Each row is a point on a landscape with many valleys, with its height.
From any point a ball rolls to the lowest of the 2 points nearest to it. It stops when none of these is lower. Distance is the straight distance between rows; heights are no part of it.
nasud: [-22 -29  25  24 -13   1 -27 -25  34  34  13  51 -14  30   6  13   4   5
 -17 -21  53  20  -4  -2  -4  33  54 -28  22  53   1  21   5  29  -4  37
  -1 -31   8 -10 -14   1]  (h 3.36)
fuga: [  0 -11  21  37 -23 -34 -21 -39  20  -8  25 -11 -19  43  -5  15 -14  -8
   8  -6  32  -4 -12  24  -9 -13  63 -25  -4  26   7   6  31   4  13  29
   4  -5  49  -7 -10 -25]  (h 2.80)
Vufut: [ 45   4   3  31  -5  25 -11  10  28  -9  -5  -2  21  33  21  -7  34 -31
 -10 -10  14 -11  17  14   4  32  30 -17  41   4   5  70  26  24  19 -18
   2  19   9   2 -24  -1]  (h 6.28)
sinel: [-32 -14   2   3 -18 -15   5   0 -15  35  30 -21  -5  26  -2  12  18 -18
   7 -13  78  32   8  34  27   6  39 -16 -34  22 -36 -11  33  21  14 -18
 -18 -45  10   2  27 -22]  (h 2.10)
rumed: [ 30 -14  11  -4  10  -2   1  47   6  -6  22  -4 -10  34 -11 -11 -18  -5
   2  -1  36 -12  -6  66 -22 -19 -10  34  28 -32  -9  51  15  -1  37 -32
  12 -24  -1  15   2 -35]  (h 2.14)
Datul: [-11  25   4 -15  18 -48   7  43   5   5  34  -2 -49  26 -53  25  19  24
  10  25  20  27 -17  33  24   1  14  21 -31  -6 -49  -7  10  18  17   3
 -16 -12   8   0  -4 -16]  (h 1.87)
dev: [-10  14 -11   9   0  23  -6  23 -21  26  -4  30  17  -7 -23  25 -20  -3
 -20 -15 -52 -32  24  13 -15  14 -53   1   1 -24  49 -19 -38  -6  -7  19
 -10  34   0 -39 -10  16]  (h 3.84)
vog: [ 36  -8   3  23  20 -12  28  19   0 -66 -39 -76  -7 -38 -13  -1   5 -21
 -22   3 -33 -11 -14 -30  44 -35  43 -26  -8 -44  -5 -36  34 -15   0 -41
  50  19 -20  12  12  20]  (h 1.59)
fafo: [-20  29 -24 -35  -6 -21   9   9   0   6  24 -51   2  23  17  -6  15  24
  26  44 -27  11 -10  -8  28  10 -49  21  -9  35 -66  64   4  17  15 -39
 -32  49  60 -19  12  -5]  (h 6.62)
vife: [ 29  -7  22   5 -18  53 -16 -14   3 -39 -22 -20   5 -18   5 -28  26  18
  20  18 -60 -39   2 -59 -33 -14   7   0  25  -4   7  16 -30 -44  -9  30
 -12   8   7  11  -4  25]  (h 5.01)
lagal: [  1  10  -7   1  19  30  -2  11   3  62 -46  75  29 -11  11  11 -32   9
 -20 -27   6  -6  32  14  -3  28 -36 -18  10   3  46 -51  -6   5 -34 -10
  31   1 -27   6   5   7]  (h 4.17)
kan: [-20  30 -11 -10 -46   2  -5   4  19  21 -35  14  40  21  24   8   3 -18
   5   8   5  12  13  27  -6  64 -16  41  20  28   5  26   2  -4   7 -21
 -28   2  47 -35  31 -51]  (h 3.83)
Zos: [ -1 -14 -19  11 -27 -51  18 -26 -11 -30  37 -25 -25  19  38   2   3   1
 -23   9  22  49 -40   0 -16  -6   3  28  10  15 -25  29  -4  31   4   4
  15 -27  -5 -18  -5  -8]  (h 2.41)
viv: [-21 -33  27  13  23   6   3 -45   6 -16 -24  21 -13 -14 -38   3 -30  10
   6 -21  -3  -9  16 -32  -3 -33  37 -16 -36  16  44 -71  -3 -53 -17  54
  13   9   8  27 -10  10]  (h 2.94)
makam: [-23  53  -6 -26  10 -33  17  48  18  32  -3  24 -10  34 -44  21  44 -11
  -7  18  22  16  14  34  44  26   1  21 -37  25 -37  -8  29  45   6   1
 -15 -15  19 -10   4 -16]  (h 2.27)
fifip: [ -8  16 -10 -51 -24  16   7  18 -19  44  -3   2  34   3  31 -23  -6  -3
  34  22  31   3  17  45  -5  22 -61  40  -8   4  -5  23  -4   6  25 -38
 -32 -27  13   4  31 -41]  (h 3.37)
Kunel: [-16  42 -25 -10 -21 -31  -7  18 -36 -21   1 -22  17 -17  -9  20  27 -10
   4  23 -17  15   2   8  16   0 -13  42 -10  -4   7 -25  -9   1  -7   5
 -33  13   3 -41  -8  -3]  (h 4.61)
vob: [-20  31  12  33 -12  24 -37  24  -4   7 -37  31  13   2  -8  11  12 -18
 -14  -7   5 -23  26   7  22  44  37   6  16   8  31  -6  -1 -11   7  13
 -21   3  23  -5   2   3]  (h 3.39)
kab: [-47   2   1 -11 -15 -34 -11 -21 -17  -5  10   6 -31 -12  -5   4 -17  28
  20  14   6  27 -39  -4 -15  -5  15  27 -31  17  -3 -39 -28 -15 -11  42
 -18 -25  15 -31  -3 -15]  (h 1.50)
Mumur: [-36  21  25   4   5  48 -39   4 -25  21 -27  26   9   4 -32 -12  31  -5
   8 -10  16 -14  44 -23   3  24  19 -19   6  11  26 -10 -29 -14 -17  37
 -66 -14  -2   6  -4  30]  (h 3.10)
Nim: [  5  23   5   9  -7  35 -33  12   5 -18  25 -59  11  18   5  -1 -19  -2
  18   6 -23 -53  23  21  43   5  -7 -35  21 -22 -20  40  29  -2  27 -56
  -2  53  77  -4   2   3]  (h 6.46)
Rosid: [ 37 -10   8   5  25   2  -1  40   8 -27  31  -4 -27  26   0 -12 -38   0
 -29  -4   2 -27 -38  47 -32 -26 -14  21  38 -71   1  47   1   6  29  -5
  46 -10  -7   8  -6  -2]  (h 1.78)
keted: [ 22  15  -8   2  26 -44  39  18 -10 -24   1 -59   1 -24 -38  12 -26 -12
  -9   6 -27 -22  -7  29  10 -56 -29  24 -29 -38  -2 -49  41 -35  13 -44
  48  32  29  -6  14 -27]  (h 4.23)
dolat: [ 11 -31  23 -15   0  20 -17 -15  -1 -13  -1   7  -4 -13  12 -23   6  39
  37  17 -23 -22 -21 -49 -38 -25 -16   4  24  -6   5  12 -46 -29  -5  46
 -33 -22 -18  21 -20  12]  (h 4.82)
rira: [ 22 -18  16 -14  23  18  42   1  27  -4 -28 -19  16  -6 -16 -22  15 -10
   9  -2   5  -3   7 -25   5 -15   1 -24 -25   2 -10   1  29 -25   2 -15
  10 -13 -39  55  23   2]  (h 2.69)
nak: [-45  -9  -5  -3 -29  19 -29 -32 -23  15  17   1   1 -21  45   4 -64  12
  -3 -23  24  -8  -5   7 -31  22  10 -28  25   3  37 -13 -28  -2 -19   1
 -14 -24  22 -11  20  -5]  (h 3.82)
lizog: [ 62  13   3   7  51 -31  -6  33 -10 -24  11 -55  -8   1 -43 -13  22  -8
   5  15 -13 -38   6  14  -1 -74  -7  -5   8 -72 -14  19  18 -31  30 -15
  12  25  -5  23 -31  -3]  (h 5.58)
Mun: [-29   4  20  11   7  10  -5   6  39  60  19  53 -23  44 -31  17  33   4
  -7 -16  45  15  15  -4  16  26  25 -35  -7  56 -20  -2  13  39  -3  46
 -15 -20 -16  13  -3   8]  (h 3.58)
div: [-53   6  10   5  -4  17 -25 -28 -10 -32 -60   1  -9 -26  25   5  -5  22
   5   6 -24   4 -11 -29  41  29  46   7   1  21  -5 -54   6  -9 -22  -8
  29  -7  19  -2  30  26]  (h 2.29)
kuruz: [-47  -9  19  27 -33  13   8 -14  11 -38 -21 -14 -14 -16  -3  16  -5  -7
 -12  -2 -36   4 -16 -38  33  31  46 -23   6  36 -25 -15  11  -9 -19   0
   8  -3  29   4  62  14]  (h 1.93)
minat: [ 21 -25   5  -9   0  33 -14  -5  -3  40 -18  18  49   0  30 -22 -26 -21
  32 -14  51 -16  28  44 -14   4 -25  -9   7 -19  33  25  13 -12  36 -36
   5 -35  -1  25  -4  -8]  (h 2.96)
Lagid: [ 12  16 -16  30   9  -4   3  44  14 -44  -4 -25 -30 -14 -16  27 -10 -10
 -48   0 -71 -28 -23  -1  43  11   9   6  28 -46  -9 -17  20  16   1 -36
  69  51  22 -17  18  12]  (h 0.75)
koro: [ 54  -9  23  24  10 -11  -5 -10  31 -68 -24 -17 -26  10  -3 -28  49  -3
  -8  22 -10  -8 -25 -26  -6 -19  50   1  40 -19   0  38   3  -8  14  24
   4  -3   0  18 -35  -2]  (h 6.09)
lova: [ 11  15  18  27 -18  13 -12   0  17 -35   0 -48  14  11  10   2  27 -19
  13   8 -11 -31  18  -7  39   9  29 -26  24  14 -11  53  20   5  15 -31
 -12  33  45 -17  -2   5]  (h 6.38)
fis: [-22 -25   4  -8 -39   3 -25 -47  -6  18 -28  30  28 -41  63 -17 -46  22
  11  -9  28  21  -2 -16 -39  18  -3 -25  39  -3  38  -5 -27  -8 -22  13
  -3 -60  -8  -1   5 -17]  (h 3.48)
zufa: [ -8 -35   2 -17   5 -28  14 -43   1  31  45  26  -4  -6   6  -4 -16   7
   4 -12  37  24  -9 -20 -33 -23  -8 -23 -18  33   6  -4 -34   7  -9  41
 -12 -43 -37  13 -23  -9]  (h 2.23)
Vop: [-34  23   2  -5   6  18 -11  14   1   0 -11  40 -10   4 -48  13  38  26
  -2   4 -34  -2  23 -48   8   9 -11  13 -19  33   6  -6 -38   7 -29  55
 -44  32   0 -12 -17  33]  (h 2.30)
zisi: [-28  -4  11  27   5   8 -16   3  -9  62  44  26   7  21 -20  28  22 -19
  -3 -27  47  25  29   9  22  10  24 -54 -12  23   7  11 -13  34 -10  35
 -37 -15 -26   4 -27  20]  (h 3.85)
fipup: [ 16  12  15  -6  23  -6 -44 -22  -2 -36 -37  34  -7   4  36  -3  23  18
  17  22 -17  -9 -39  -8 -27 -10  16  44  43 -36  31  18 -44  -1  -3  46
   1   5  -8  -7 -70  23]  (h 5.75)
zal: [ -3 -35   7 -21  10  -5   9 -33  26  52  49  37 -26  16   2 -26 -15  16
  11   1  24  19  -9 -30 -48   4 -30 -23  -4  48 -31  43 -34   2 -12  54
 -52 -43 -48  10  -2 -12]  (h 1.69)
dat: [ 39  15 -15  -4  24  14 -12  17 -26 -40 -31 -44  22 -23  27 -15   7   4
   3   3 -31 -20   7  10  19 -12 -13  30  11 -55  -3   2   8  -4   7 -73
  35  25   3   1  -1  10]  (h 5.37)
fik: [  8  14   2  10  37 -17  31  39  23 -48 -22 -47 -32  -5 -26  -1  -8   6
 -34   8 -36  -5 -12  -7  50  -9  15  -9   0 -24 -45 -26  43   3  15 -52
  49  34   8  15  26  18]  (h 1.18)
fumum: [-13  40 -16   3 -31 -20 -18  13  -6  28 -31  43  32   9  -8  14   6 -23
 -18  -5  28  18  23  30 -12  34  -4  35  23   8  35 -10   1  12   2  13
 -36 -31  22 -43  11 -48]  (h 3.89)
puse: [  0  14 -34 -36 -12 -12  18  20   5  19 -10  -2  40  18   6  -4  -1   4
  13  23 -24  -5   0  20  -5  49 -74  51  -4  26 -18  33   8  -7  30 -37
 -20  15  31 -21  40 -50]  (h 3.63)
Gezo: [-29   8   0  25 -30 -32  -4 -38 -38 -12  33  -9  -1 -17  20  23   3 -13
  15   0  21  38  -9   0  -4  -9  38   0 -20   0  14 -21 -14  16 -10  36
 -26 -16  24 -28 -27  -9]  (h 0.53)
lidi: [-44   2  29  11   7  35 -18  46   5   1  27  10 -42  14 -62  18  15  14
 -18  -6   1  -5   7 -23  17  21  18 -25 -13  13 -38   2 -17   2  -7  34
 -32   3   3   6  28  46]  (h 3.13)
mok: [ 13 -41  21  -6  18   1  15  -6   3  20  23  22 -10  -1 -15 -13 -23  -6
  -2 -22  20  13   8 -10 -26 -23   1 -39 -20 -10  16 -12  -7 -27  -4  29
  10 -19 -49  28 -16  12]  (h 2.68)
Geba: [  2 -12  -4  38 -10  10  22   6 -20 -26   4 -30  16 -44 -38  11  -7 -44
 -18 -15 -27 -18  18  -9   1 -28   7 -25 -24 -24  47 -64  10 -31  -2   2
  32  27 -12  -6  25  10]  (h 4.56)
vobat: [-11  21 -21 -22  -7 -35  44  17   8 -12  -8 -55   5  -4 -29 -11  16 -15
   9  23  -6   2   9 -12  30 -16 -22   0 -31  17 -39 -18  41 -30   5 -38
   0  12  14   5  38 -22]  (h 3.79)
vonad: [ -1  19 -23   8 -17  40 -23  -7 -15  40 -26  50  36 -19  15  20 -35   0
 -10 -22 -21 -25  46   7 -19  25 -35  -6  35 -15  69 -38 -39   1 -33  -1
   5  23  -2 -29 -20  -9]  (h 4.00)
Lofos: [-11 -13  21  23   3  22   0  16  31  -5  -7  37 -38  10 -26  12  16   3
 -29   7 -31  -5 -15 -35  -7  19  14  -6  20  14 -22  19 -16   0  -9  42
  -6  -9 -17  10  34  25]  (h 3.33)
Leze: [ -5   9  -3 -15  39 -44   8  15  -7  17  36   3 -35  15 -41  27  23  17
  -2   6   0  21 -15  11  18 -38   0  14 -26   5 -24 -20  -5   9   1  31
 -27  -4 -17   0 -51   2]  (h 1.35)
kopeg: [-10  39 -11  41 -15 -29  -9  30 -27 -35  15 -43   7 -21 -26  28  18 -34
 -24  19 -12   4   4   3  32  -8  34  31   3 -32  23 -33   2   6  11  -1
   9  11  21 -37 -13  -2]  (h 4.83)
vimep: [-39  23 -19 -50  19  -5  -6  18 -48  30  10   2  17 -47  13  -7  -7  14
  15   2  -7  25  -4  -1  27  -9 -43   7 -60   7  -3 -68 -27   9 -25 -13
 -14 -14 -28  -1   3  22]  (h 4.15)
leku: [-26   9  17  16  19  30 -28  24  -1  14 -21  63 -28  13  -5   0  27  30
 -27   9  -8  -3  -5 -27 -25  21   7  15  37   9   2  23 -44  15 -14  59
 -25 -31 -21   1 -12  36]  (h 3.08)
gil: [-10  17   4  43 -30 -12  -7  -2  -6   9 -29  24  23   6 -12  11  38 -48
 -21  -7  47  18  21  16  -4  34  44   0  25   8  49 -12  10  17  -1  25
 -25 -28   0 -18   4 -28]  (h 3.66)
liti: [ 39  -2  -7 -22   1   6  25   4  19  -2   7  -1   1  17  22 -11   8   2
  -3  -4   0   3   2   2  -1  -7 -37   6   6   3 -33  58  12  -3   6 -18
  12  17 -32  -3  -3   8]  (h 1.16)
Vided: [ 17   4  -8  40 -17   5  -4  11 -29 -36  50 -29  -2 -17  -6  11  18 -27
 -27  -3 -20   6  10 -20   7 -18   6 -13   3 -28  24  -2  -9  12   8   2
  13  21 -22 -30 -23  27]  (h 5.03)
vani: [-14 -10  12   8   0 -13 -14 -33  23  15  27  32 -18  25   8  21 -26  17
  -3  -4  14  10 -19   9 -25   1  26  -9  20  20   9   1  -8  11  -6  42
  15  -4  22  -8 -21   6]  (h 3.11)
Sepon: [  9 -19   2   4  26  -4  24   0 -30 -37 -18 -46  -2 -57  -3 -16  23 -19
  -9 -15  -4   4  10 -43  39 -26  23 -22 -37 -30  -5 -63  21 -10 -10 -41
  19  -8 -53  22  24  36]  (h 2.02)
Lud: [ 21  -1  -9  29   3  -5   8   3   5 -46 -24  -6  -2 -10  25  12 -15 -10
 -35  -1 -47  -1 -13  17   2  15   6   9  23 -22  27 -33  15  21  -5 -41
  73  30   5  -6  24   8]  (h 1.22)
Zim: [-13  -6  -4  -4  -1  50   7   5  18  -5  -9  -6  -2 -25   4   8  13   5
  -1  -8 -29 -14  12 -38  62   8   0 -42 -19  19 -24  -5  23   8  -7 -44
  26  26  -9  19  31  50]  (h 2.44)
zapim: [ 11 -16  15  13   0  11   7 -50  14 -24 -23  -3  21 -19  -2  -8 -34  -2
  10 -19 -23 -11  16 -35  -1  -8  24 -47 -20   8  49 -56  19 -23 -15  10
  48  34  14  20 -13  17]  (h 2.67)
Fodu: [  7 -39  -1  -2  -1 -34  33  -9 -26  23  39  10   0  15   8   3 -49  -5
  -7 -12  44   6  -6  47 -36 -19  -4   8  -2 -13   8   3   5  -9   7  -9
  15 -32  -8  -2   4 -26]  (h 2.26)
midel: [ 49   1  -7  -3  26   7 -23  12 -19 -39   1  -5  -4 -18  37  -5   9   2
  -8   4 -35   2 -24   2  -4 -32 -19   8  27 -72   9  25  -8  17   2 -32
  26  25 -18   2 -49  35]  (h 5.51)
ror: [-18 -31  28  22  -2 -21  -2 -31  23  22  60 -10 -35  51 -30  19   1 -21
  -5 -20  52  29   0  16  16  -7  60 -47 -37  43 -27  -7  36  16   8  15
  -8 -27  24   3   6 -10]  (h 2.48)
tovak: [-28  15   9  19  -4  15 -31 -25  -4  15 -22  45  -5  15 -18   8  10   8
 -14 -13  -9  -4  14 -50 -27  34  19  -7  15  17  34  -7 -36   3 -21  77
 -45  -3  -9 -17 -25  27]  (h 2.72)
suduz: [-10   8   8  15  -6  27   4  39  -8  15  33  -7  -9   3 -46  19   3  -4
 -12 -11   5 -20  31  11  19   4   4 -28 -11  -5  -5  -7  18 -10   9   1
  -8  28   4  14  14  18]  (h 3.41)
nufuz: [ 13 -15  -1  20 -11  54  -7 -10  16 -35  17 -33  -1 -19  25   2 -23  -1
 -14  -7 -52 -23   3 -32  17   7   0 -40  21  -1 -13  16  10   5 -16 -39
  47  50  13   6  21  33]  (h 2.12)
tof: [ -9 -10 -50 -13 -19 -84  42 -42   3 -27  32 -49 -15  17  39 -13   0  19
   5  23  -3  46 -42 -17 -10 -24 -30  41 -21  22 -47  25   1  38  -6  -1
   8   4  18 -30  -5 -18]  (h 2.84)
sed: [  2 -59   7 -27  12  10   3 -12  38  48  62  35 -42  44   7 -23 -25  37
  26   3  25  13 -38   6 -43  -8 -34  -9  24  32 -55  58 -27  -1  -3  20
 -12 -16 -43  20  -5   4]  (h 1.15)
zele: [-13  33   2 -14 -12   3 -25 -17 -29 -20 -59   5  29 -30  42  -4 -12  18
  28   8 -23 -12  -8  -7  17  26  10  40  -8   8  20 -41  -2 -17 -17 -25
   2   4  29 -16   2  -5]  (h 2.66)
Ziz: [  4  -8 -19  38 -20  -3  25  -5  -6 -18  55 -48   5 -12   5  17  -8 -46
 -40 -23 -27   8  20  -4  25 -18   7 -47 -19  -4  23  -1  15  31 -12 -22
  41  56 -13 -16   8  21]  (h 4.85)
Vevi: [ 22  -3 -17 -26   9 -52  20 -20   2 -18 -27 -12  13  12  13 -12 -20  21
  29  13  16  16 -19  41 -15 -31  -8  67 -13  -9  -4 -16  18 -20  27 -10
  16 -13  12  -1 -16 -50]  (h 4.43)
peven: [  5 -17  32  23 -16   0  -4 -35  23 -51 -23 -16 -22   6   3 -13  36   4
  -3  18  10   8 -20 -42 -35 -17  64  10  25  24  -1   5  -4 -16   5  64
 -15 -24   8 -12 -13   5]  (h 5.98)
rede: [ 22 -42  12  25  19  42  30 -17   5 -14 -25  -8  21 -31 -19 -26  -4 -23
 -18 -20   9  -5  19 -32  13  -9  16 -46 -25 -10  21 -39  18 -18  -6 -20
  31 -17 -60  46  26  28]  (h 2.40)
nufu: [ 43  17  -3   5  28  -7   0  48  -2 -49 -31 -38  -6 -12 -13 -12  14  -5
  -6   7 -31 -40  -8  25  17 -23  10  17  21 -67 -20   1  33 -29  24 -34
  18  17   4  22 -15  -8]  (h 5.48)
Sumiv: [-24  19 -17  -7 -25   6 -25   7 -32  39  38  32  -8  -1  10   3  23  -7
  14 -10  24  18   9  12 -25  19 -30   9  22  17   0  30 -57  27 -17  26
 -74 -20 -16 -15 -24   7]  (h 4.53)
Molob: [ 37  12   1 -43  31 -61  24  20   7   3 -13 -23   7  18 -49  -5   3   7
  28  15  35   3  -7  37  -2 -54 -30  36 -46 -24 -10 -18  33 -19  20  -4
   0  -9  12  27 -28 -60]  (h 4.25)
far: [-14  -2  12  36  -4  25  -2  23  -1  19  31  18  15  -7 -40  16 -12 -24
 -27 -17  -8 -28  22  -1 -21  10 -22 -11   1   2  29 -16 -20 -23   3  37
 -13  13  -3 -19  17  -5]  (h 3.64)
rogev: [ 16  16 -44 -14   4 -82  47 -13   9 -31  35 -75 -19  -6  -5   1   3  10
 -13  28 -38  14 -26  -6   9 -47 -43  33 -19  -4 -42  13  14  12  -2 -10
  17  42  28 -26  -6 -18]  (h 3.22)
Neduv: [ 16 -25  -5  -8 -10  58 -11 -20 -14  52  -2  18  51 -21  36 -20 -17  -5
  19 -23  27  -2  44   0 -23  22 -33 -43  16   4  40  28  -7  15   3 -37
 -12 -12 -29  10  -9  -6]  (h 3.25)
taba: [ 17   1   9 -11  -2 -34  11  22  -5  23  -4 -16  -2  43 -19 -10  10  -2
  23   9  66  18 -10  65  -5 -21  -3  47  -7   2 -32  36  29  13  42 -24
  -8 -53   9  18   8 -49]  (h 2.49)
vube: [ -5 -32  27  16  21   9  14 -27  10 -25 -21  42 -22 -16 -52 -16 -12   5
 -18  -3 -26 -15   3 -43 -45 -23  10   4  -8  -7  42 -39 -30 -43 -12  71
  11  -7 -31   9   2 -16]  (h 3.19)
kize: [-14  -8  -7 -13  12  32 -23  15  -7  63 -20  75   8  -8  41   9 -29  17
 -29 -30  22  23   0   5  -5  32 -25 -39  32   1  25  -7 -23  31 -29 -11
  21 -21 -58  12  -6  13]  (h 4.32)
biba: [ 12  11  13  16 -12  30   1  -2   8 -42 -43 -22  -9  -8  -3  -6   9   8
   8  25 -65 -39   4 -48   4  13   9  12  26  -4 -14 -11   9 -40  -1 -16
  -9  28  27  -3  26   7]  (h 5.15)
delum: [-24  -6   1  -7  13   7 -35 -10 -16  40  35  35   2  -4  20   5  13   7
   9 -10  37  30  13 -10   1  11  12 -32   0  26   0  37 -26  36 -21  23
 -50 -20 -41   4 -54  44]  (h 4.18)
nudut: [-48  -8  13  12  -9  33 -11   2  16   0 -11   4 -24   1  10  -2   8  20
  -4  -5 -15   7  -5 -52  44  34  30 -57   1  49 -42   6   9  19 -17 -13
   9   3  -6  30  46  51]  (h 2.33)
zolag: [ 47  11 -10   7  23  -9 -23  -3  12 -42 -24  19   2   5  13   2  24  19
  -4  15 -48 -10 -20 -12 -14  -2 -15  24  27 -37  26   8 -22   8   0   1
  29  46 -10  -9 -68  10]  (h 5.63)
zibo: [-23 -38   3 -33 -11  33 -31 -31 -18   2  36 -13 -14 -29  42 -15 -32  34
  41   9  -1 -12 -16 -19 -45 -16  -8 -33  29  -6   3  27 -45 -16 -11  18
 -36 -14  -1  14 -12  28]  (h 4.55)
Zipat: [ 29 -27   0  14 -12  22  18 -29  -2 -46 -30 -15  14 -38  52  -5   2  -7
 -16   1 -33  -4  -3 -32   7   8   8 -18  15 -18  10 -25   7  -1 -14 -51
  51   7  -7   0  25  11]  (h 1.68)
rif: [ 12  10 -19  47 -10  15  28  14   8  -4  20 -29  18 -21 -38  35  -5 -56
 -41 -24 -40 -21  35  -3  25   1 -14 -28 -21  -7  34 -21  39   2   6 -37
  42  53   9  -9  19  -1]  (h 4.70)
Fon: [-50 -24  -1 -10 -37  16 -37 -31 -27  16  70   6 -10 -13  36   2 -29  23
  16 -11  26  14 -10 -11 -28  29   0 -37  19  24 -20  24 -44   1  -8  23
 -47 -13  16  -8   8  20]  (h 4.19)
ketap: [  7  -4   6 -47  -5  -6  15  17   0  22 -27 -24  20  21 -24 -25  13 -11
  46   8  60  -5   5  42   9  -7   7  16 -31   3 -17  -4  45  -6  33 -25
 -29 -35  14  34  29 -30]  (h 2.79)
nin: [-12 -11   2 -52 -25  -1   1  -2   5  50   4 -11  23  20  -8 -20 -20   6
  53   8  52 -10  18  30 -20  -2 -27  14 -32  25 -15   7  11 -34  19 -11
 -47 -32  21  23  53 -40]  (h 3.07)
todal: [ -7  22 -32 -39   6  35 -10  16 -46  30 -17  11  31 -44  49 -14  -1  11
  24   0  -9  14  16   7  27  14 -52   1 -27 -14   1 -39 -16   5 -20 -60
   9  -2 -26  12  14  20]  (h 3.90)
Neza: [ 35  11 -10  18  11  44  -2  29   5 -32 -49 -27  25 -27   0 -16  42 -10
   3   2 -58 -55  13 -30  21  29  -4   9  23 -40 -14 -14  24  -7   1 -65
  19  41  14   1  20  11]  (h 5.25)
vene: [  7  18 -16  16 -29 -14  12 -47  23 -13  -4  12  25  -2   8  19  -1 -24
 -17 -10 -41  -2  -3 -26 -14  15   4   2   0  31  52 -16   8  19 -20  28
  33  45   9 -41 -22 -16]  (h 2.08)
detu: [-19  -3  -2   5 -14 -20  -9 -33 -31  15   9  -6  16 -20  26   7  13 -15
   7  -8  61  46 -13  19  29  -1  43  12 -19  11  -4  -7  10  17   5 -18
 -18 -37  -4  -3 -22 -13]  (h 1.54)
tubo: [ 26  17 -25  -8  26 -52  47  53  -6  -7   2 -45   2   6 -38   5  -2 -15
  -4   7   8   4   2  48   4 -24 -47  41 -27 -32 -31 -20  27 -14  20 -34
  21  14  -6   6   5 -49]  (h 4.04)
dib: [ -4  10   2 -18  27  -3  -4   6  17  47 -29  87  -6  38 -31   4   2  16
   3  -7   2 -12  13  14 -36   0 -24  40  11  18  25   1 -32 -19  -1  48
 -19  -9 -24  -2 -23 -22]  (h 3.62)
vorit: [-67  17  -8 -21  -6 -29 -15  -8 -26   2 -29  -4  -8 -30  12  19   1  26
  18   7   0  31 -23  -9  34  20  39  19 -39  20 -23 -60  -4  12 -19   0
  -6 -16  24 -11   9   0]  (h 2.07)
limef: [ 10 -14 -14 -39  19 -47  49 -18  11 -15  -7 -25  -9  14  11 -21  -6  19
   6  19  11  31 -40  17  -1 -44 -11  48 -24  -5 -42  13  13  -1   8 -16
  27 -26 -17  20  16 -24]  (h 4.60)
pibo: [ 37 -33  21  -9  31  30  39   5  30  34  -8  32  27   4 -19 -31  -6 -24
  -1 -18  29  -3   8   4 -17 -31 -25 -20 -27  -6  10  -9  15 -21  -1   5
   9 -41 -65  54  25  -5]  (h 2.97)
panub: [-22  10  26 -31  17  34 -11  32  28  36  -5  22 -30  39 -59  -5  31  30
  26   5  15 -29  19  -9  22  15   6 -15 -19  25 -45  22   4   2  13  40
 -41   8  21  27  14  31]  (h 2.86)
fera: [-15  39   4 -29  12  15 -24  57  -1  33   0  35 -13  34 -33  -1  48  12
   9  11  31 -12  15  41  37  24   4  15 -23  19 -37  22  -2  14  11   4
 -51  -4  23  10   4  -6]  (h 2.58)
valom: [ 22 -28   9 -24  26  11  16  -3  40  37  14  32 -22  22  34 -12 -18  20
   1   2   2  21 -24   4 -10   1 -22 -25   2  13 -34  54  -9  20  -7  -5
  -9 -10 -35  32  -8  13]  (h 0.57)
noli: [ -3  31 -20 -29   1 -25   0  -3 -24   7 -10  17  14 -31   7  16  22  -5
   5  13  -8  10  -6 -13  15   4 -10  16 -42   8  -3 -29 -14  19 -20  16
 -18  10 -38 -21 -31  24]  (h 4.40)
loko: [ 16 -17  15  -5  22 -15  16   3  39  -5 -20  45 -28  13 -36  -8  -3  20
  -8   9 -12   3 -30  -5 -59  -8  -5  38   5   4  11 -11 -20 -29  -4  60
   0 -28 -31   5  -3 -31]  (h 3.42)
Nadip: [  2 -15 -33 -23  -8  35  -1  -9 -35  32  16  -4  28 -18  57  -8 -29  -8
  10 -12  10  24  19   7  11   7 -36 -18   4  -4  -1  23  -7  25 -14 -53
  -1   2 -38  12   3  43]  (h 3.59)
Ziro: [  5  -1  26  14  -9  12 -44 -23   7 -38 -44  15 -21  -5  23 -17   5  26
  14  14  -6  -6 -19   4 -20   3  53  27  36 -10  11   1 -29 -11  -1  38
   8 -19  18   3 -20   6]  (h 5.86)
Suza: [-10  39   6  -5  43 -15 -19  40  -7  18  -2  17 -40  12 -69  17  39  14
   4   8 -22  -6   3 -10  31  -3   5  15 -24  10 -27 -18 -12   1  -4  33
 -45  39   8 -16 -48  14]  (h 1.85)
labi: [ 14   5 -28  13 -12 -36  22 -23   4 -12  -7  -1  18   1  44  13 -29 -10
 -20  -6 -34  15  -7  14  -3   5 -10   9   0  13  18   3  16  26  -2 -22
  50  25  24 -37  -2 -24]  (h 1.67)
Lifa: [ 19 -41   1  -3 -11 -18  19 -23  17  12  35  16  -7  35  40 -13 -30   3
  -4 -12  41  18 -31  49 -55 -10  -9   4  28 -18   5  63 -10  19  17  11
  12 -41 -33   4  -7 -25]  (h 1.80)
sov: [  5 -21   4 -18 -18   6  -5  11 -14  56  26  21  26  15  10   0 -31 -27
   2 -17  69  13   7  75 -27  11  -5   6   6  -1   5  21   3  -4  25 -19
 -20 -39   3  11  29 -36]  (h 2.65)
nuda: [ 10 -15  13  25 -38  13  10 -47  32 -12 -21   9  19  -2  -3  13 -30 -13
 -11 -18 -59 -40  11 -35 -15  11   7 -24  17  24  57 -39  15 -10  -8  33
  44  50  25 -22  14 -17]  (h 2.38)
doni: [ -5  35 -16 -18 -12  10  -3   8  26   3  17 -59  14  22   4   0   3   3
  22  18 -17 -38  19  -3  42  21 -44 -16   7  16 -55  72  30 -12  24 -63
 -23  48  68 -14  24 -19]  (h 6.54)
dedu: [ 53   7  24   9  31  16 -18  25  19 -28 -26  24 -18  33   5 -10  32   4
  -3  -7  16 -13   4  10  -7  -6  38  11  32 -29  13  46  15   2  21  -6
  26   5   2  25 -45   3]  (h 6.19)
mozi: [ 17  -2  -9  13 -16   5  12 -14  -6 -13  12 -13  12  -6  48 -22  17  -5
 -12  18  -3  19 -15 -12 -15  12  -2  11  21   6  -9  49  -6  28 -13 -12
 -14  -6 -10 -10   9   8]  (h 1.77)
Fevim: [-10  32 -33 -29  15 -52  43 -10 -17 -19   7 -64  -2 -15   0  11   6  21
  30  31 -15  19  -8 -17  28 -27 -44  21 -53  18 -47  -7  18 -12  -5 -39
   3  27  24 -15   7  -4]  (h 3.54)
nonab: [ 36 -40 -18  -4 -11   5  16  -2   3  -7  67  -6 -29  23  28 -12 -54  -8
 -36 -13  21  -3 -39  39 -57 -29 -27  -9  40 -47  20  52 -25  11  16  15
  32 -14 -14   9  10  -1]  (h 1.26)
Sokik: [ 10   5 -30  24   1 -20  16  -1 -24 -30   9 -45  12 -32  -5  20 -40 -35
  -7 -10 -22 -10   6  23  -4 -40  -4  15 -29 -49  36 -61  20 -36   7 -11
  56  15  28 -27  17 -17]  (h 4.39)
zile: [-25   5   2 -27 -21  10 -32 -25 -32   9 -55  31  33 -45  45 -25  -6  30
  32   2   2  14   1 -20 -29  14   1  21  10  -1  29 -28 -35  -4 -32   8
 -22 -21  -2  -7 -25   6]  (h 3.09)

For each start below, name the point where the ball stops.
vife => kuruz
Kunel => nonab
kan => nonab
Sumiv => Gezo
loko => Lagid

Call two points neighbours if one is among the 2 nearest of the other. Go from one point of each pair to the other, from neighbour to neighbour, staying as low as possible. Name the highest point that can't be avoided.
kuruz, Leze => dib
Lagid, nonab => fumum
Gezo, Lagid => Zim
kuruz, valom => pibo
Gezo, kuruz => div
